Each row is a point on a tangle of strands that fork and nearly touch. The rows are in no order.
In the rows, 100 means zero.
Points whose rows are less than 80.3 apart are linked; no others are. Some points are linked to none.
gov: 86 107 123 87 107 107 118 113 123 96 100 115 106 113 86 101 82 78 92 61
 113 88 53 89 130 114 86 135 94 122 95
sifep: 76 84 94 98 101 100 118 108 68 117 118 145 80 72 92 82 108 113 106 120
 90 101 118 109 85 101 152 109 132 117 114
led: 82 115 134 95 94 106 107 91 107 75 116 120 112 102 102 108 81 97 125 86
 78 113 58 124 85 90 88 107 112 119 105
Fuza: 105 118 99 87 72 75 106 95 121 83 77 64 107 110 95 87 114 86 78 133 105
 87 110 85 126 60 101 116 101 96 146
vibu: 87 89 137 84 66 83 100 64 82 95 68 51 97 121 61 82 77 86 105 111 81 98
 149 104 96 68 88 86 103 102 86
Dupu: 93 85 105 77 105 74 118 112 126 115 68 92 74 106 44 72 90 113 77 73 97
 105 109 80 132 84 104 121 83 91 79
runev: 103 79 131 88 127 105 97 100 71 75 117 98 98 105 64 82 82 91 61 132 104
 51 132 112 102 108 118 79 91 121 61
geli: 80 80 73 83 105 91 79 95 78 111 82 76 91 95 65 73 95 95 86 80 131 65 140
 80 127 120 93 88 72 100 72
Bida: 103 119 61 100 77 89 90 122 128 141 81 108 80 94 104 96 110 118 99 81
 120 123 97 74 137 87 93 137 82 87 119
Fip: 97 118 83 118 96 106 79 86 99 131 94 95 89 98 102 120 110 115 120 94 79
 124 98 111 94 130 83 74 102 86 70
pepab: 100 91 84 95 135 118 113 124 124 115 108 133 101 94 99 101 105 82 92 73
 139 86 61 99 119 110 119 126 88 103 74
gar: 82 99 75 97 73 99 91 116 112 141 82 115 77 99 94 72 113 106 112 75 124
 125 97 84 132 70 110 123 71 101 107
Serap: 75 86 116 84 99 111 85 87 76 76 98 82 129 128 69 77 107 62 97 83 134 69
 95 100 112 103 90 83 69 125 89
bivi: 130 99 106 119 118 111 80 112 131 104 114 103 95 107 129 123 104 120 118
 84 104 122 74 128 85 77 95 84 77 66 55
gunif: 75 94 135 105 81 102 82 87 101 143 91 99 73 114 73 99 85 110 120 98 65
 111 124 111 108 70 119 90 81 104 55
Vukul: 75 77 111 96 90 89 97 91 101 152 66 104 73 115 72 79 91 111 121 83 73
 115 133 90 108 72 115 89 70 91 51
kel: 89 96 123 79 50 74 105 78 99 95 58 57 98 122 59 85 78 94 96 88 94 114
 136 81 117 80 70 108 105 103 114
fuge: 139 105 87 115 137 106 107 87 134 109 91 97 90 79 97 148 96 113 82 101
 80 105 78 104 85 139 93 94 132 76 71
misal: 88 88 149 94 94 111 87 88 58 80 129 112 101 110 74 82 84 83 84 127 110
 66 130 120 104 93 124 81 102 138 77
kasut: 63 104 105 87 83 117 74 93 75 126 108 113 77 90 80 78 67 84 90 80 125 62
 125 94 137 121 100 120 97 134 78
Neb: 102 90 78 88 119 87 124 93 75 73 71 80 109 84 82 85 106 112 83 117 79
 104 118 91 68 117 95 88 129 91 137
Sis: 79 65 97 83 92 95 103 91 76 119 68 85 89 110 63 53 111 91 108 92 117 108
 141 91 100 69 120 88 80 99 89
rel: 108 133 82 96 75 96 95 113 119 105 108 135 78 78 132 102 87 124 125 78
 70 122 88 122 51 100 95 129 120 87 135
domef: 122 119 79 97 84 100 88 97 99 88 107 116 86 90 131 100 105 134 125 88 72
 135 105 127 33 96 87 89 114 74 130
felo: 81 101 73 102 79 118 93 100 68 105 103 112 108 90 133 88 116 80 111 105
 132 103 107 96 95 108 104 111 118 115 146
nozi: 63 104 125 83 67 112 88 92 79 122 95 112 73 98 63 70 71 87 102 75 112 94
 117 101 124 91 108 126 103 133 94
lof: 104 85 125 106 126 94 114 115 92 105 115 116 81 90 77 92 103 122 81 132
 81 96 112 112 96 84 148 96 109 104 82
kol: 105 109 79 88 73 100 96 104 94 72 78 81 115 104 131 86 107 91 112 74 133
 116 88 91 85 92 59 118 99 96 159
kuzu: 125 89 79 106 137 95 121 103 120 120 107 132 66 61 96 110 106 142 107 97
 76 126 80 109 64 113 131 101 117 81 70
mup: 125 132 66 102 85 104 82 113 141 127 87 105 81 104 123 114 97 121 126 64
 96 134 83 108 97 95 76 112 77 61 86
Vul: 126 88 88 109 137 116 91 87 117 140 104 110 78 72 84 139 91 97 79 90 112
 73 97 91 120 144 127 104 123 90 51
falap: 75 82 112 80 85 98 114 95 94 118 76 108 78 104 61 60 102 100 108 86 98
 120 114 97 98 60 129 111 90 114 105
gebel: 121 94 73 107 127 104 94 100 133 146 82 92 77 79 78 130 101 106 95 75
 108 100 87 86 120 129 111 106 101 75 50
gifa: 118 117 135 109 97 86 90 83 113 75 107 64 116 108 109 137 91 114 110 139
 65 104 89 105 104 94 84 71 109 91 91
rog: 105 90 95 104 132 118 124 125 116 106 132 144 105 92 118 112 108 92 86
 107 118 81 81 106 108 105 130 117 112 102 87
Ziri: 97 117 84 95 90 83 95 96 99 120 72 74 86 87 79 102 89 115 78 120 82 86
 134 79 122 110 103 107 114 88 120
gelir: 98 102 125 120 108 113 89 98 91 116 144 116 104 102 109 124 91 93 79 127
 112 60 116 104 130 114 133 99 108 118 78
gasam: 80 98 153 108 69 114 74 77 56 100 126 98 94 104 85 97 85 96 108 126 101
 93 132 120 103 80 124 83 115 136 88
seg: 86 82 109 92 114 115 84 77 61 63 102 74 141 123 77 89 101 74 92 95 118
 68 108 96 96 127 78 66 85 119 96
sel: 105 114 83 86 105 92 134 139 139 100 99 134 82 81 126 103 88 106 94 70
 100 100 70 93 93 99 92 155 119 88 129
Fup: 119 110 56 101 122 106 96 116 137 106 97 100 103 93 132 112 110 95 83 71
 137 84 70 87 116 117 84 124 83 78 103
kez: 136 110 120 139 102 105 89 117 125 121 138 115 85 83 132 146 102 112 92
 133 105 104 90 112 111 81 133 103 108 93 78
Pimim: 99 93 66 118 77 92 67 99 100 138 69 92 109 122 134 95 126 96 142 96 103
 129 126 98 98 68 86 78 56 71 81
rozi: 135 104 90 118 136 111 123 88 121 97 128 125 101 81 128 144 99 99 75 105
 84 90 84 103 79 158 89 97 144 89 90
fufi: 112 142 94 111 94 97 113 90 133 112 104 116 86 78 109 145 78 113 101 103
 57 108 78 106 83 140 88 123 142 96 104
Dumi: 117 107 69 95 123 101 115 113 125 117 110 142 67 65 118 106 100 129 111
 78 85 122 73 115 61 124 110 117 121 77 94
nugot: 99 72 108 78 115 99 122 98 68 59 81 81 127 114 69 64 118 81 84 122 117
 94 116 104 78 85 110 83 103 109 121
gake: 116 131 114 107 76 77 87 82 119 99 82 57 106 110 101 134 91 113 122 142
 51 111 110 97 108 89 79 84 105 77 99
ragir: 112 84 149 113 114 85 106 114 101 81 113 90 94 113 81 97 109 106 85 143
 80 102 102 116 99 65 131 83 92 101 82
kuf: 89 83 75 97 102 86 105 106 108 117 63 96 93 104 85 77 110 111 118 65 93
 134 102 86 100 86 82 90 76 82 90
vako: 107 109 92 100 76 110 83 79 83 69 99 80 122 105 133 102 106 100 132 100
 110 127 97 117 64 89 70 79 106 91 129
vobe: 101 79 70 77 128 100 116 124 96 73 79 104 111 98 98 57 123 98 99 76 128
 112 80 99 83 89 90 99 79 89 117
vemu: 95 115 145 99 57 96 93 81 104 92 112 91 99 110 106 101 102 93 121 143 83
 114 104 116 105 42 123 103 108 120 123
nodid: 97 98 97 103 115 124 117 132 106 93 150 162 100 93 146 107 102 95 107 83
 118 94 77 125 88 106 113 112 115 103 96
dimaf: 96 105 105 106 131 120 104 96 114 102 113 114 105 96 99 121 90 97 100 75
 96 99 60 108 96 137 92 103 113 107 72
Kikod: 126 93 114 99 153 92 123 96 112 72 95 76 116 100 79 122 89 107 58 125 76
 70 100 96 95 124 102 87 116 86 88
Rapa: 146 83 116 118 137 89 110 143 114 67 130 109 100 99 127 99 120 116 80
 121 118 103 90 120 85 59 123 81 77 80 91
saf: 109 117 130 133 89 101 69 73 79 93 133 80 115 107 120 142 100 107 106
 124 91 94 103 105 111 128 90 51 105 116 72
doz: 83 83 112 101 135 115 115 111 77 99 128 152 99 90 83 89 104 108 106 90
 99 105 78 118 82 116 129 90 111 121 69
noza: 96 110 85 97 105 92 98 98 106 99 83 75 109 100 93 100 102 102 84 109 96
 89 104 88 117 108 93 99 99 91 115
kop: 80 94 110 95 65 91 85 78 96 95 72 64 125 131 90 94 103 76 130 71 117 117
 95 95 118 81 59 86 76 101 96
Damas: 131 102 67 111 127 102 86 111 144 108 93 83 104 97 120 127 114 102 94 84
 125 95 76 103 110 99 88 101 76 62 75
zugo: 94 105 107 89 113 106 104 97 108 62 97 89 133 116 109 98 95 79 103 78
 111 90 58 100 106 111 64 98 85 105 109
Vez: 76 114 135 91 90 100 105 99 126 99 93 106 98 115 70 102 79 93 112 55 95
 113 52 103 124 93 81 123 89 120 86
Mapa: 86 97 118 97 58 104 108 65 79 95 79 60 119 113 89 97 95 94 135 107 100
 138 119 102 64 76 86 91 109 109 119
Sem: 115 110 123 119 110 120 98 107 112 86 154 137 113 102 146 131 95 99 106
 92 117 98 63 126 99 100 101 94 104 105 80
fosu: 108 115 113 105 97 87 90 95 131 139 77 68 78 102 73 128 79 114 95 111 70
 96 116 95 127 94 104 105 95 77 63
Gised: 124 84 97 109 139 91 126 131 93 70 123 123 110 86 116 93 124 115 71 134
 110 94 103 113 85 85 128 86 103 94 107
ril: 85 86 73 94 85 117 105 103 59 99 92 108 99 84 120 72 117 91 129 85 138
 131 101 100 61 101 100 114 112 116 143
daf: 117 84 145 104 88 89 103 102 96 58 113 83 108 120 101 80 126 88 94 147
 98 106 104 117 93 42 127 79 91 111 113
gaz: 92 101 111 80 91 80 97 99 114 87 77 72 101 118 60 86 80 91 63 76 114 75
 109 73 147 113 72 118 88 106 99
zigu: 89 92 102 86 129 102 112 106 92 86 96 101 114 107 76 82 102 88 80 97 107
 79 93 99 107 113 107 99 95 107 96
Fim: 87 78 87 83 86 83 88 104 87 93 65 71 100 110 66 75 98 98 74 68 133 91
 125 57 138 127 67 113 87 108 118
goka: 123 107 65 111 119 108 92 95 93 71 128 103 127 100 163 108 121 96 83 108
 117 84 99 99 83 135 75 82 105 88 129
Zam: 119 94 73 105 131 102 107 113 90 69 114 115 112 90 135 92 121 116 86 110
 110 101 96 112 72 113 99 79 109 84 113
vos: 119 87 120 88 147 100 108 89 90 70 113 81 120 113 71 107 79 90 54 123 94
 45 117 98 105 131 98 80 94 104 73
Lita: 110 122 79 88 77 110 81 96 90 71 102 97 115 103 155 100 102 92 118 79
 119 108 86 108 73 113 62 101 108 86 150
Roli: 110 119 137 105 101 109 111 102 126 75 144 136 107 98 135 132 79 108 115
 99 86 105 58 134 85 87 100 106 121 103 92
rok: 112 124 75 96 81 87 92 112 136 93 78 82 106 110 116 108 100 109 101 71
 116 113 75 83 122 96 54 117 82 75 120
pav: 122 101 97 94 123 108 119 116 121 60 140 122 132 112 150 110 104 82 84
 107 119 70 75 109 99 97 96 108 97 92 117
Dilo: 95 102 87 97 125 114 113 112 113 124 99 126 86 84 99 111 94 95 100 56
 111 99 60 91 107 145 96 127 110 107 80
sufov: 85 95 65 94 118 101 94 104 82 114 88 99 99 92 97 87 107 92 84 72 126 80
 96 67 122 151 92 109 94 110 105
dubo: 80 116 96 91 75 109 115 117 107 95 113 127 104 99 139 102 93 77 110 92
 107 88 79 98 111 96 90 139 116 113 143
ruva: 84 94 106 86 101 112 94 73 55 73 83 68 126 110 81 88 81 75 89 83 108 77
 114 81 96 145 66 88 109 122 118
fasa: 134 100 114 130 115 100 82 114 136 100 135 93 106 100 133 139 116 93 84
 135 127 76 86 105 124 80 123 104 79 93 82
mab: 113 104 157 128 100 90 82 89 97 86 126 78 108 109 102 136 92 111 105 131
 80 103 93 109 107 97 99 58 98 104 64
kino: 116 98 118 122 133 107 101 99 111 101 116 103 98 92 94 136 95 117 92 107
 83 106 81 114 91 117 109 85 113 95 59
tikep: 74 113 101 105 59 106 68 86 89 136 91 83 93 109 88 98 96 93 117 101 107
 106 121 98 132 83 105 100 87 109 100
tosap: 131 116 84 117 119 106 87 79 117 78 136 87 134 106 155 136 108 91 83 112
 111 74 83 93 105 135 76 84 95 92 102
kurav: 67 89 91 95 92 126 81 82 36 114 112 111 96 88 97 81 93 84 98 103 125 74
 136 91 101 141 114 96 122 132 108
zuzom: 80 106 98 83 84 94 96 94 78 109 82 89 83 86 77 81 74 96 75 103 106 75
 139 83 124 114 101 118 118 115 122
Tagol: 122 129 94 102 84 88 96 100 118 78 101 86 105 95 132 117 101 117 108 138
 78 108 101 109 85 71 91 99 112 76 135
fug: 82 120 87 106 88 102 94 86 79 110 91 105 90 83 102 107 95 106 108 97 76
 111 102 97 85 144 89 101 132 112 121
Gozo: 88 108 74 120 56 104 64 85 81 141 79 81 102 109 110 106 117 97 138 103
 99 128 131 98 104 94 89 80 85 92 94
Foz: 83 95 121 84 55 89 101 81 92 85 68 61 116 120 73 90 92 82 114 76 119 121
 102 81 112 91 63 109 100 116 125
sib: 106 128 84 106 44 84 86 82 107 114 61 69 111 115 101 116 96 104 139 101
 74 138 120 85 106 88 60 96 96 83 116
pepa: 124 101 107 102 108 87 106 120 129 69 121 91 115 113 127 96 130 81 71
 148 123 65 92 106 122 59 127 109 81 96 115
tif: 86 75 95 86 101 72 86 95 85 110 66 61 93 112 61 68 95 86 87 91 113 69
 155 91 122 89 87 84 70 88 59
kitap: 112 89 107 110 128 93 89 105 124 104 97 66 107 112 83 120 109 94 82 111
 111 72 97 99 120 98 109 89 75 83 64
Dun: 112 124 68 124 91 110 73 113 118 157 110 114 71 83 124 120 115 121 110
 124 106 111 104 103 119 95 129 113 93 85 87
mel: 115 92 56 84 143 102 112 127 115 78 89 105 110 93 120 82 117 98 84 72
 132 89 70 91 92 117 86 109 83 79 113
tikik: 112 96 105 103 113 114 95 97 89 51 147 117 148 117 151 104 110 77 98 104
 132 78 82 110 97 103 85 79 83 112 116
vived: 106 122 100 101 79 77 105 103 139 128 67 79 83 109 75 109 89 119 93 104
 74 112 107 82 132 75 92 119 89 81 98
fuz: 111 83 129 135 128 105 92 116 59 101 141 118 97 92 92 106 112 110 83 111
 118 88 109 103 103 113 133 54 86 119 52
diba: 106 100 141 111 79 98 105 95 85 68 127 110 112 100 119 99 108 100 108
 140 97 113 101 124 87 54 120 88 114 120 127
pem: 116 100 97 107 121 97 96 113 134 95 110 86 114 108 110 110 121 86 73 124
 126 65 89 99 129 84 122 114 76 93 97
nesan: 108 75 126 106 148 117 106 113 77 101 134 137 100 99 66 101 101 106 84
 96 115 85 88 109 95 121 133 74 97 118 38
Zadi: 112 100 83 124 98 106 78 100 99 128 105 116 78 97 125 108 117 130 132 98
 77 141 104 121 75 99 102 70 88 84 66
fekaz: 86 92 121 83 128 120 134 117 104 96 120 137 114 115 90 102 79 62 93 67
 102 69 64 91 109 135 93 130 102 128 89
nasav: 102 88 68 95 98 95 112 94 73 98 72 84 98 82 94 81 117 115 107 119 92 126
 127 95 61 96 108 92 121 90 137
Gito: 70 96 108 98 100 121 69 96 74 117 122 112 98 105 82 85 100 81 90 98 136
 60 114 108 132 107 124 99 79 126 74
beb: 104 117 101 135 87 99 56 80 87 128 110 78 96 107 108 139 108 111 111 117
 85 101 117 109 112 135 90 61 102 93 59
gile: 135 132 82 112 75 94 81 96 102 84 104 94 94 91 138 118 109 131 116 131
 68 124 122 116 60 90 88 81 116 69 133
foze: 94 125 123 87 103 98 115 85 116 89 99 90 113 105 93 122 65 85 83 86 81
 75 79 77 123 139 71 122 118 113 110
kes: 89 105 84 104 109 106 119 110 96 107 122 149 80 71 125 105 100 110 112
 89 80 109 81 116 65 142 102 111 139 109 109
Gur: 95 81 87 82 123 83 130 110 124 131 75 116 70 88 58 74 97 126 103 74 88
 120 88 84 107 87 125 116 82 89 75
bog: 82 79 89 85 121 97 123 106 96 133 97 136 66 76 69 67 101 122 111 91 92
 111 91 95 102 92 151 115 91 99 81
kune: 110 119 84 85 108 88 126 121 131 76 93 109 100 90 116 101 89 111 89 92
 85 100 77 100 81 87 86 134 118 79 139
Manek: 88 96 133 72 126 105 145 107 98 65 108 122 121 115 78 97 71 68 80 90 75
 66 78 96 96 129 91 120 119 126 109
fes: 90 91 93 104 112 119 97 103 78 77 137 122 137 114 128 95 118 68 92 106
 133 71 93 101 107 113 104 94 89 123 115
tun: 111 131 99 90 96 89 116 99 123 66 97 103 105 88 121 116 80 112 106 93 61
 107 71 107 65 109 68 116 130 88 137
pov: 107 91 100 89 145 85 128 99 88 75 90 95 105 84 74 99 93 119 64 127 65 79
 116 96 81 131 111 90 132 91 107
soso: 81 90 68 97 87 102 84 95 67 104 75 75 113 100 95 83 114 84 95 76 138 94
 115 69 113 132 84 100 93 111 129
sorit: 79 119 108 88 51 98 110 103 106 94 98 107 104 103 118 90 100 72 107 103
 122 98 94 93 119 71 99 141 114 124 155
Dufom: 88 112 96 102 87 97 83 93 116 95 85 74 118 120 102 107 100 90 117 69 110
 107 71 96 120 101 55 91 75 93 92
mep: 99 113 89 93 74 75 111 103 124 104 60 84 93 101 74 96 92 121 98 85 72
 130 104 79 107 83 74 118 99 88 125
kunaf: 63 93 131 85 92 111 105 93 77 109 99 123 86 98 56 72 86 95 112 81 90 108
 102 114 92 86 125 109 106 129 93
guzem: 99 97 108 107 84 106 109 101 84 80 119 130 103 85 121 92 107 114 117 114
 92 127 105 130 58 67 117 99 121 111 132
Pipo: 115 76 67 96 133 93 109 119 112 112 94 112 79 87 110 77 127 132 111 107
 97 124 100 106 80 73 125 87 75 65 85
lelil: 80 100 103 90 103 115 106 99 98 114 134 116 112 114 106 99 85 54 75 99
 121 38 112 83 140 130 110 129 91 124 104
lek: 91 71 60 87 106 112 99 111 71 93 81 102 104 95 108 58 127 95 125 70 141
 127 94 98 74 89 93 93 81 96 119
geb: 138 106 89 115 132 111 91 85 142 91 110 79 122 96 119 150 105 89 81 98
 112 75 72 93 109 120 85 99 96 82 78
nuf: 91 123 86 93 77 103 116 128 121 103 118 142 83 85 147 112 87 97 117 84
 88 97 81 110 84 104 92 144 130 99 140
Bod: 97 86 57 105 93 106 75 104 86 112 85 96 105 106 128 82 129 105 130 81
 123 129 107 108 84 84 86 76 73 76 99
Fek: 110 98 106 120 97 96 78 106 99 89 111 82 108 108 123 107 120 108 104 134
 105 106 103 111 105 70 104 77 85 91 99
moko: 79 100 133 79 112 99 128 95 86 72 98 111 107 97 68 94 70 90 86 98 66 80
 96 105 82 121 100 109 131 123 111
vumi: 76 102 125 84 99 117 111 99 93 64 113 121 128 116 110 92 90 67 118 76
 110 94 55 110 98 103 82 111 97 129 115
mefi: 95 107 84 108 100 100 92 106 131 150 79 100 79 95 82 114 95 113 111 67
 100 121 84 92 126 102 97 112 82 83 61
libaf: 102 98 101 98 104 76 98 97 117 91 73 55 112 117 81 99 109 97 89 113 91
 89 105 95 118 80 89 88 84 82 92
fak: 85 85 103 107 98 106 105 100 78 109 113 134 88 82 94 86 110 122 118 109
 82 131 108 117 65 77 136 94 113 116 112
seni: 98 122 78 107 65 87 83 76 84 115 62 62 100 99 87 114 97 106 111 102 74
 121 129 83 100 132 64 85 118 87 117
gapod: 76 83 110 80 94 100 104 80 55 85 65 71 101 98 53 75 74 94 100 72 100 100
 124 88 80 124 72 91 115 116 105
bepe: 83 106 147 79 95 101 113 79 83 71 114 102 103 100 76 93 61 85 79 127 74
 62 125 109 104 106 106 107 132 126 106
logur: 101 139 70 110 79 98 95 97 106 130 94 115 78 75 111 118 99 115 108 108
 71 119 101 98 93 131 97 119 128 98 121
vomi: 116 90 117 112 94 86 88 107 103 69 116 74 118 115 120 94 132 86 88 148
 120 84 105 108 115 59 118 82 78 103 114
tepiv: 107 95 105 125 90 102 77 101 90 107 107 97 98 110 123 108 115 117 127
 113 86 132 104 119 83 69 101 70 83 90 83
fanuf: 89 90 101 92 107 127 138 113 112 106 158 126 123 120 123 112 89 48 89
 104 95 50 97 81 130 126 99 130 112 117 113
kigi: 75 93 100 97 102 108 103 99 55 110 120 129 89 79 93 90 92 101 89 126 97
 80 135 101 100 125 136 101 136 121 108
rubet: 75 84 84 104 112 117 74 97 66 117 108 108 104 98 87 83 117 94 105 91 131
 85 105 98 115 117 117 81 83 114 79
latat: 109 106 103 96 83 81 113 104 140 102 73 90 85 107 97 92 102 116 108 115
 61 125 105 103 83 37 107 111 84 79 120
fubi: 115 125 106 114 92 87 93 89 125 125 78 69 90 103 85 139 85 121 112 118
 47 113 106 100 103 109 89 93 106 75 74
Puzaf: 117 61 94 113 137 95 104 129 95 110 111 117 84 93 101 79 132 126 104 115
 109 119 98 106 91 71 140 76 68 84 65
kelov: 103 80 92 100 88 96 106 105 115 117 71 103 82 110 111 79 117 114 121 114
 77 133 122 102 76 39 119 92 70 81 105
Rus: 81 102 100 80 96 100 107 105 94 107 107 107 94 100 90 77 83 71 63 111
 121 47 131 87 138 109 121 128 103 120 112
leruv: 92 89 83 110 107 100 90 103 112 162 82 101 74 101 88 101 105 119 123 87
 88 120 107 92 114 91 119 91 74 82 48
lanop: 136 126 96 127 94 104 86 112 138 137 108 109 73 81 118 145 99 126 103
 134 78 115 97 110 102 88 126 119 112 80 84
bolov: 103 85 103 77 129 96 133 111 97 51 90 101 132 115 83 74 111 76 74 112
 107 81 84 101 91 95 100 98 98 107 125
gifem: 85 79 102 78 95 89 109 103 73 88 61 84 96 102 57 73 89 102 92 58 107 111
 108 71 104 126 72 109 105 117 114
dumo: 121 90 115 120 133 129 107 103 112 89 162 138 135 110 130 134 102 76 88
 89 125 74 67 109 108 125 105 92 96 117 68
Tup: 116 124 89 103 79 82 96 104 126 103 83 76 93 103 113 106 109 111 97 143
 83 104 111 96 111 55 105 111 93 75 132
rufur: 90 91 70 94 64 96 98 109 115 133 65 114 82 105 98 76 108 117 128 64 103
 150 107 82 104 64 90 113 67 92 111
neru: 79 82 107 73 91 108 99 99 66 82 86 91 117 120 71 66 96 59 81 70 143 69
 107 76 119 121 84 113 83 135 116
Zele: 107 102 147 137 102 104 88 107 72 100 149 113 102 98 109 121 101 102 86
 127 110 84 110 109 119 95 135 70 94 127 71
kat: 100 136 86 102 43 94 84 88 100 108 77 78 104 99 110 112 94 98 121 104
 100 124 107 82 112 98 69 119 108 103 147
guzu: 106 105 88 86 90 82 109 114 122 68 70 80 112 114 104 83 104 97 89 74 119
 109 77 79 112 89 55 119 87 89 143
gimo: 80 81 61 93 120 102 79 98 66 122 94 93 92 89 79 78 112 100 98 75 133 77
 113 78 118 146 107 82 79 99 74
bevep: 89 116 122 88 95 92 94 84 113 94 85 70 102 111 70 110 62 96 80 75 93 78
 96 83 133 128 66 107 99 106 87
vatem: 121 80 108 122 106 85 106 117 88 92 104 101 85 88 108 89 123 130 94 149
 75 126 127 105 73 57 135 78 100 90 114
vuv: 120 89 121 125 119 85 122 122 96 98 126 128 80 75 104 104 108 137 87 138
 71 118 108 114 75 72 147 89 114 103 97
fudi: 83 70 100 88 94 102 104 87 59 94 76 70 110 108 68 68 115 89 103 110 124
 105 135 98 83 85 110 81 99 104 108
lafu: 115 86 109 108 130 121 122 96 106 93 169 125 145 124 124 126 97 53 79
 102 109 54 89 91 116 131 101 108 96 116 87
Sav: 81 104 148 115 75 106 75 80 76 121 116 104 81 102 80 110 81 115 120 120
 63 111 123 120 98 81 122 84 108 120 73
ref: 114 106 97 108 124 116 130 105 120 89 136 142 99 89 140 128 93 95 98 85
 80 94 73 114 67 152 83 110 142 96 100
zodi: 97 121 74 106 69 97 90 83 78 112 69 88 88 88 103 105 104 104 123 80 82
 135 103 90 77 147 56 100 123 107 131
sarov: 123 74 74 103 143 96 117 105 122 130 88 111 69 76 87 103 111 134 112 92
 88 127 82 97 84 103 127 93 91 66 54
nole: 121 134 64 110 81 108 75 113 127 136 98 109 76 94 135 112 107 124 122
 100 97 123 98 111 99 84 101 112 84 70 101
bepo: 102 108 68 95 97 86 111 108 111 107 73 101 84 83 90 92 100 124 109 79 76
 135 93 90 83 100 85 110 101 85 119
Vebuv: 82 109 99 99 66 98 86 100 110 115 87 88 100 114 97 84 113 87 107 93 120
 108 99 99 130 61 102 111 78 107 115
pobu: 92 91 113 81 88 72 102 98 114 112 67 71 72 110 50 72 77 102 75 93 89 86
 141 92 133 77 93 108 83 91 69
kogu: 85 105 91 101 85 117 88 85 76 84 116 97 134 108 136 100 110 69 106 107
 127 83 95 94 108 112 88 100 105 119 141
dala: 105 106 88 103 61 100 108 78 85 96 79 69 109 97 105 101 104 108 123 130
 89 137 129 101 58 71 96 100 116 96 146
Kekig: 105 125 115 101 112 104 125 86 129 97 111 107 105 92 108 148 69 91 91 97
 62 85 71 92 98 147 84 124 146 101 101
mapam: 89 88 107 109 73 114 93 70 64 80 97 64 132 115 107 97 110 89 133 111 124
 128 110 110 67 87 83 73 107 108 116
fisat: 82 85 92 98 123 109 115 109 76 92 115 150 92 77 100 81 106 113 121 76 91
 120 71 118 58 123 112 99 117 116 95
Lizag: 91 97 151 77 82 92 102 73 85 69 95 74 98 113 60 81 76 84 91 125 80 82
 126 117 99 76 108 91 116 120 98
nol: 112 65 113 112 91 97 106 103 94 97 90 101 89 103 112 81 123 121 119 133
 80 143 134 109 54 37 130 79 85 95 115

Follow the links from the first point to the second, and from the first to the third. Name the last point that the two ways share.
latat; bolov; rufur -> vomi
fak; gifem; kelov -> daf
sufov; pepab; vatem -> noza
dala; zigu; ref -> Sem

A fork is a point with three links. Follow the links from the first point to the second and name the forks in between, in order.
Puzaf; nesan -> kes
gake; Roli -> vomi > pem > noza > Sem
logur; kasut -> Fim > gimo
tosap; fosu -> lek > gar
tepiv; lafu -> vomi > pem > noza
rok; fuz -> Dufom > Sem > kes
seg; zodi -> Fim
ref; fasa -> Sem > noza > pem
gile; kitap -> Tup > daf > vomi > pem
led; gimo -> Sem > noza
